Points on a hilly landscape, in no order, each with its height.
A ball rolls from a point to the lowest of its 2 nearest points, and stops where none of them is lower. Distance is the straight distance between rows; heights are no part of it.
nisa height 5.24: [ 27  -7  -2  -2  -3   1   0 -18   8  -1 -24   0   6   4  17  12  24 -16
   4  -4 -21]
tovez height 5.83: [ 16  19  10 -10  10   6  17 -10  -8  -3  10   7  10 -22 -22  17   7 -18
   8  -4   2]
bom height 1.06: [-43  47  17 -10  10 -16   6 -17   0   7  10   2  -1 -24   3   3  -6   6
  43 -17   8]
Simo height 4.49: [-16  15   3  56   7  26   5 -37   0 -18   9  10   9 -20   2   1  18   1
  18 -14  24]
sinof height 4.23: [-37   3  45  23  32 -30 -27 -11 -10  -8  18  59  -2   7  10  -2  31 -24
  19 -22   5]
Ragal height 1.07: [-31  -3  -1 -25 -24 -19  13  24  -3  21   6 -13 -32 -18 -35   0 -53   3
  -3  10 -10]
kab height 4.97: [ 22 -11 -11  18 -26  21 -24  10 -20 -10 -15  -8 -37 -40 -40  18 -23  25
 -47   8  -5]
sutik height 3.54: [-11   4  10 -29  -6 -20  33  10  -9  27   3   8   6 -24 -13  -9 -14   6
  18  -1  43]
fupet height 6.47: [-19 -37  -1  19  33  31 -11 -18  -7  -6  43  24 -18  11  -8 -15   7 -13
  -2  16 -39]
ribiz height 4.70: [  5  34  -9 -53 -13  -7  22  43  29   0  16 -34  26   2 -20  -1 -36  20
  -7   2  -6]
tilu height 7.16: [ 52  -4   1 -34   8   1 -16  11  10  -7  -2  -7   6 -10 -21  31   7 -22
 -27   4 -52]
Sobob height 4.25: [ -2   8  24  31   4 -18 -39  -5 -22  -4 -11  31 -14 -28 -29  25  12  -3
 -12 -18   3]
luket height 7.67: [ 29 -42 -10 -66   1  -8  19  24  35   2  13 -26  -2  12  -1  12  -9 -33
 -23   0 -53]
zokam height 5.68: [ 27  14 -20 -10 -25   2  -4  33  12  -6 -18 -27  12  18  -8  -6 -24  36
 -31  13   2]
vas height 4.21: [ 22  -4  -2 -60 -13 -12  35   8   9  10 -14 -23   8 -23  -1  20 -15 -23
  13  -7  10]
kaba height 3.69: [ 39 -28  15 -10  19 -15 -12   4 -13  15  -3  36  21   7  -4  10  34 -29
 -21  -4   4]
Saf height 4.55: [-37   1  37   9  32 -11   6 -30 -12   3  44  45  -8 -11 -16   2  12 -29
  26 -20  -7]
Muba height 6.25: [  8 -14  -4 -11  27  23   4   7   9   2  30  11   8  19  -4 -11   7  -9
   2  16 -28]
pefis height 3.79: [ 15  14  -5 -11 -23 -23  16 -22   4  20 -60 -16   5 -24  37  17  13  -3
  30 -18  25]
Zit height 6.97: [ 44  -1  14  -6  24   4 -30 -18   6 -15  13  17  -1  -7 -10  26  23 -30
 -12  -3 -60]
bev height 2.98: [ -9 -42 -22 -29   4 -26  11  27  27  32   2  -5  18  54  37 -28   6  -8
 -15  -2 -10]
Bivuk height 3.08: [-31   2  18  10   4 -25  19 -14 -21  21  -2  26  -9 -25  -1  -5  10  -2
  24 -13  46]
bini height 2.15: [ -7  15 -21  12  -7  23  37 -17  -5  -8   2 -11   9 -18   7 -14   2  13
  31   6  37]
suz height 4.56: [ -1  -8 -29  31  -7  20 -24  22  -4  -8  19  -3  -5  32  -7 -28 -15  50
 -47  26  13]
tov height 3.11: [  2  -4   1  37  -5  -4 -43  14  -4  -8 -21   4 -10  17   8 -10   7  18
 -18   6  -3]
Rupez height 3.24: [ 43 -25 -28 -24 -29  34  57  -1  13 -30  -6 -40   6  -5  11  -3  -6  -2
  -2  22  31]
Difo height 1.08: [-42  15  14  41  12  10 -29   0  -6  -8  26  14 -20   5 -13 -13  -7  17
   4   7  -3]
Nat height 5.31: [ 27  20 -16  -2 -30   7 -25  33 -12 -12  -9 -20  -5 -19 -37  16 -31  41
 -41   7   1]
Nad height 6.63: [ -4 -21  11  16  20  22  -5 -22  -2 -10  32  17 -27 -23 -29  16   2 -24
  -6   4 -48]
gel height 3.74: [  3 -18  -6  20 -18  -9 -11   4 -12  11 -32  -1  -4   8   6  -6   4   8
 -12   0  27]
mos height 4.61: [  6 -17   8  27 -13 -10 -38  -5 -35  -1  -8  20 -30 -48 -40  27  -5   5
 -42  -6   4]
vak height 5.88: [-46  19  11  -7  25   0   4  -8  12   7  27  -8  -3  25  21 -14 -19  -3
  41   3 -36]
Rozag height 4.71: [-14  18   3  12 -10 -28 -22  11   9  14 -32  -8   9  41  42 -18  12  15
   9  -6  11]
mibi height 5.06: [ 12  21  -3  45  34  55 -18 -32   5 -36  33   8   2 -10 -19  15  19  -4
   7   0 -27]
tad height 3.46: [-12 -18   8 -19 -27 -47 -22  25 -22  31 -32   5 -21 -12 -21  24 -26  -8
 -24  -6  -5]
kedob height 2.93: [ -5  41   0  13  -8 -11   0 -29   6   6 -36 -10  15  -8  52   2  29  10
  39 -23  26]
zuz height 4.74: [-15  -5  30 -22  34 -23 -14   0 -10  10  40  36 -10  -2 -24  -1   5 -28
   3  -3 -29]
Sis height 2.18: [ -6 -56 -29  24   8  40  18 -26  -5   7   9  -3  -7  40  43 -29  14  -9
   6  22 -15]
Nasig height 5.49: [ 30 -19  -7  -6   2  28  -3   5  -3 -18  31  -4 -16 -25 -34   2  -9   1
 -34  23 -29]
dalod height 7.33: [ 37 -10 -14 -33   2   4  -8  30  13   0   2  -3  13   5 -18  10  -3  -5
 -33   7 -14]
Bome height 3.34: [ 10  22 -15  29  -2  21  -9 -11  -5 -10 -15  -9  29  29  26 -14  22  23
   8   2  28]
betu height 5.29: [-14  19   0  -8 -10 -18   2   1  17  16 -25 -19  -5  12  16  -5 -13   6
  16  -7 -13]
nofin height 4.09: [  4 -37 -17  19   0  16  -8  17 -12   2  14   5 -17   2 -11 -22  -9  19
 -34  26  12]
mebuv height 3.70: [ -5 -66 -12  12  -8  10  19   0 -25  11   6  23 -30 -12 -22 -18  -7  -2
 -25  21  18]
vir height 2.42: [ 13 -19   7  56  -2   4 -56   6 -23 -14  -9  27 -16  -9 -12  -2  13  16
 -39   3  14]
Sigil height 2.27: [-10 -31 -19 -47  -9 -17  31  35  30  23   8 -21   3  28   8 -19 -21  -8
 -10   2 -16]
bape height 0.51: [-62  38  27  33  10  -5   0 -11  -7  -5  32  10 -19 -12  -3 -10 -13  11
  33 -13   7]
Vidul height 1.63: [-18 -23 -12 -29 -28 -12  33  23   7  20 -10 -31 -14   5  -6 -18 -45  13
  -4  12   6]
kop height 4.34: [ 18 -12   1 -15 -26 -25  17  -1  -4  24 -46  -7   8  -4  16   7   6  -8
   0  -5  29]
tutel height 4.00: [-13 -10  20 -13  -4 -46 -41  22   3  29 -17   5 -17  14  -6   9  -7  -6
 -11  -8 -33]
Bet height 4.80: [-26  32   2  63  23  47 -14 -39   6 -35  26  -4  13  -2   2   6  16   3
  22 -14  -8]
Lada height 2.11: [-40 -15  23  36   1 -17 -11 -21 -14  10  13  31 -44 -27 -18  14  -5 -14
   0 -12 -21]
Gur height 1.15: [-25  25  16  21  30   6  -7 -29  -2 -14  16  21   9  12  39  -9  25  -4
  42 -15  11]
Zatom height 1.17: [  8 -32 -34  23  -3  29  -6  -8   1  -1  -5 -17  13  62  54 -34  22   5
  -8  13  -5]
nizar height 5.67: [-37  13  11 -36   9 -21  15   6  25  23  17 -12 -17   7  11  -1 -27 -10
  33  -5 -45]
Vize height 2.38: [ -3  33 -22  39 -22  29 -15   0   8 -20 -16 -36 -12  12   3  -6 -23  41
  -7  13 -16]
veb height 2.96: [-16  11   5   8 -31 -28 -21  18 -29  16 -26   4 -25 -29 -31  14 -28  16
 -14  -3  12]
Kiguz height 3.80: [-15   0  43  20  14 -39 -50   2 -26   1  -5  51  -5  -1  -7  13  28 -18
  -8 -21  15]
vomu height 5.59: [ 28   7   0 -11 -17   3  -5  -5 -10  -5 -28  -4  -1 -27 -18  30   2 -17
  -9  -4  -7]
mabap height 3.31: [  9 -47  -4  -3  -7  11  25  -4  -7   8  -3   5 -17  -6   1  -5  -2 -19
  -8  13  -8]
fop height 1.86: [-29  35  17  15  34   5 -31   1   5 -24  22  18  32  41  26 -21  17   7
  25  -5   3]
lilub height 2.77: [  8 -14 -24 -17 -11  31  57  -9   4  -7  11 -24  12  10  22 -25  -3   0
  16  18  31]
Bitug height 4.67: [ 24 -19 -11  11  18  19  -9   9 -11  -9   7  19  22  32   5 -24  21  11
 -20  16  30]
zod height 1.71: [-23  50  32  -2  10 -38  -4 -12 -20   7 -15  16  10 -36   7  22  16  -1
  42 -33  28]
pil height 4.52: [ 56   7  -5 -60   0  -2  26   2  22  -7 -16 -19  39  -4   6  21  16 -30
   5  -7  -2]
Kugon height 2.59: [ -3  25 -12   8  23  27  -1  -2   0  -9  18   8  44  46  30 -25  28  13
  18  10  19]
dod height 1.97: [-38  36  16  30  11 -11  -3 -47   6  -8  -7   2   1  -3  59   4  34  -2
  55 -36  12]
sodu height 5.30: [ 29   8 -13  11  20  41   0 -10   2 -32  20   2   5 -17 -27  11   5   5
 -12  17 -19]
ses height 3.89: [ 53 -17 -16 -53 -40   1  38  26   5 -28 -15 -47  17 -14 -20  25 -29  -1
 -22   8  37]
Kunem height 4.14: [ 31 -30 -17 -55 -44  -1  41  36  29 -12 -15 -58   1   0 -11  13 -45   5
 -20   5   7]
Duv height 4.87: [ 47   5  -2 -32  18   4   6 -15  31  -3 -20  -5  31  16  25  14  23 -23
  11 -10 -33]
gari height 3.91: [ -7  14  -1 -61  -5 -23  52   3  10  22   4 -21  10 -30  16  -3  -8  -4
  31  -6  24]
Girut height 6.03: [ -7  14   5 -13  16   3   6  14  -4   2  29   1   4  -5 -24 -12 -11   7
  10  13   2]
gosu height 1.74: [-19  13  10  65   3  15 -39   7 -18 -25  11  23  -8   1 -26  -8  -2  33
 -25   0  27]
temos height 2.58: [-43  -5  22  41   2 -15   0 -28 -11   7   1  30 -24 -24  11   2  11 -18
  19 -21  14]
bomom height 4.01: [ 17   5 -14  57   4  37 -10 -30  -2 -19 -16   3  11   6  17   5  33   4
   4   3  12]
dobus height 7.51: [ 45 -39 -23 -37   4   8  11  19  35  -2  -4 -15  18  20  11  -6   4 -18
 -38  14 -33]
Kodul height 3.86: [-16 -19 -14 -11  -5 -31   3  12  13  31 -21  -2  17  60  60 -34  14   7
  -3  -3  22]
Puve height 5.00: [  5  -2 -28  28   7  35 -14  16  -6 -21  20  -4  22  51  12 -34   2  36
 -18  17  16]
mov height 6.79: [  3  12  15  14  27  17 -34 -29  12 -21  24   9 -18  -5 -14  20  13 -21
   5   2 -70]
rus height 4.94: [  8  18  -2 -70 -16 -30  33  43  10  13   8 -18  28  -6 -22   3 -29  12
  -9  -4  30]
Napat height 3.14: [ 20   4  20  -2   6 -22 -17   2 -20   9 -22  33  25  -8  -7  21  30 -17
  -9 -18  33]
Bolur height 2.37: [-33  31  -1  20 -29 -16   0   5  -9   9 -28 -10 -19 -17 -10  -2 -28  28
  13  -5  24]
mude height 4.18: [ 32 -35   3  10  34   6 -20  -5   1  -5   0  27  19  33  24  -5  39 -16
 -21   5  -2]
duf height 2.45: [  8  19  26  13   6 -31  -8 -23 -18  12 -37  30  14 -33  10  23  32 -15
  22 -30  45]
pir height 4.98: [ -6  36 -10 -30  -9   7  23  13  20   6   3 -38   5   4  -2 -13 -24  15
  20   7 -10]
gof height 1.51: [-23  45 -13  44 -37   9  -8  -9  -3  -8 -25 -26  -6   8  10 -12 -11  43
  14  -3  19]
Fogo height 1.60: [-31  38  -4   9   2  18  36 -15  -4   1  19 -17  -9 -31  -8   0 -20  12
  39   5  10]
Rapu height 4.45: [ 21  20 -11 -48 -23   1  14  28  32 -15  -6 -46   5   0 -18  19 -35  -5
 -18   3 -30]
masi height 2.82: [-17 -33 -16  12   4  23  23 -30  10   1  10  -5 -17   9  23 -12  -1 -14
  16  13 -27]
sevol height 4.44: [ -9 -18  17 -31  16 -34 -10  15   9  26  15  16  -9  19  -8  -7  -5 -19
  -9  -1 -42]
vima height 3.59: [ 44  -3 -18 -25 -25  27  37   0  -4 -29 -20 -27  13 -26 -20  22  -7  -3
  -5  10  32]
zami height 1.59: [-31 -20  16  -1  -5 -23   1   8 -16  28   9  15 -38 -13 -21  -4 -18  -9
   3   8 -10]

Where does a ball stop that starts at each point below?
Girut -> Ragal
suz -> Zatom
mibi -> Gur
nizar -> Ragal
zuz -> gof
dobus -> Ragal
rus -> Ragal

Call two points neighbours if one is among the 2 nearest of the other. Go from one point of each pair to the other, from neighbour to neighbour, staying as low as possible. Name the highest point that can't be avoided.
gof and Gur -> dalod
Zatom and bape -> Puve
Gur and Ragal -> rus
bape and Gur -> kop
Kiguz and gof -> zuz
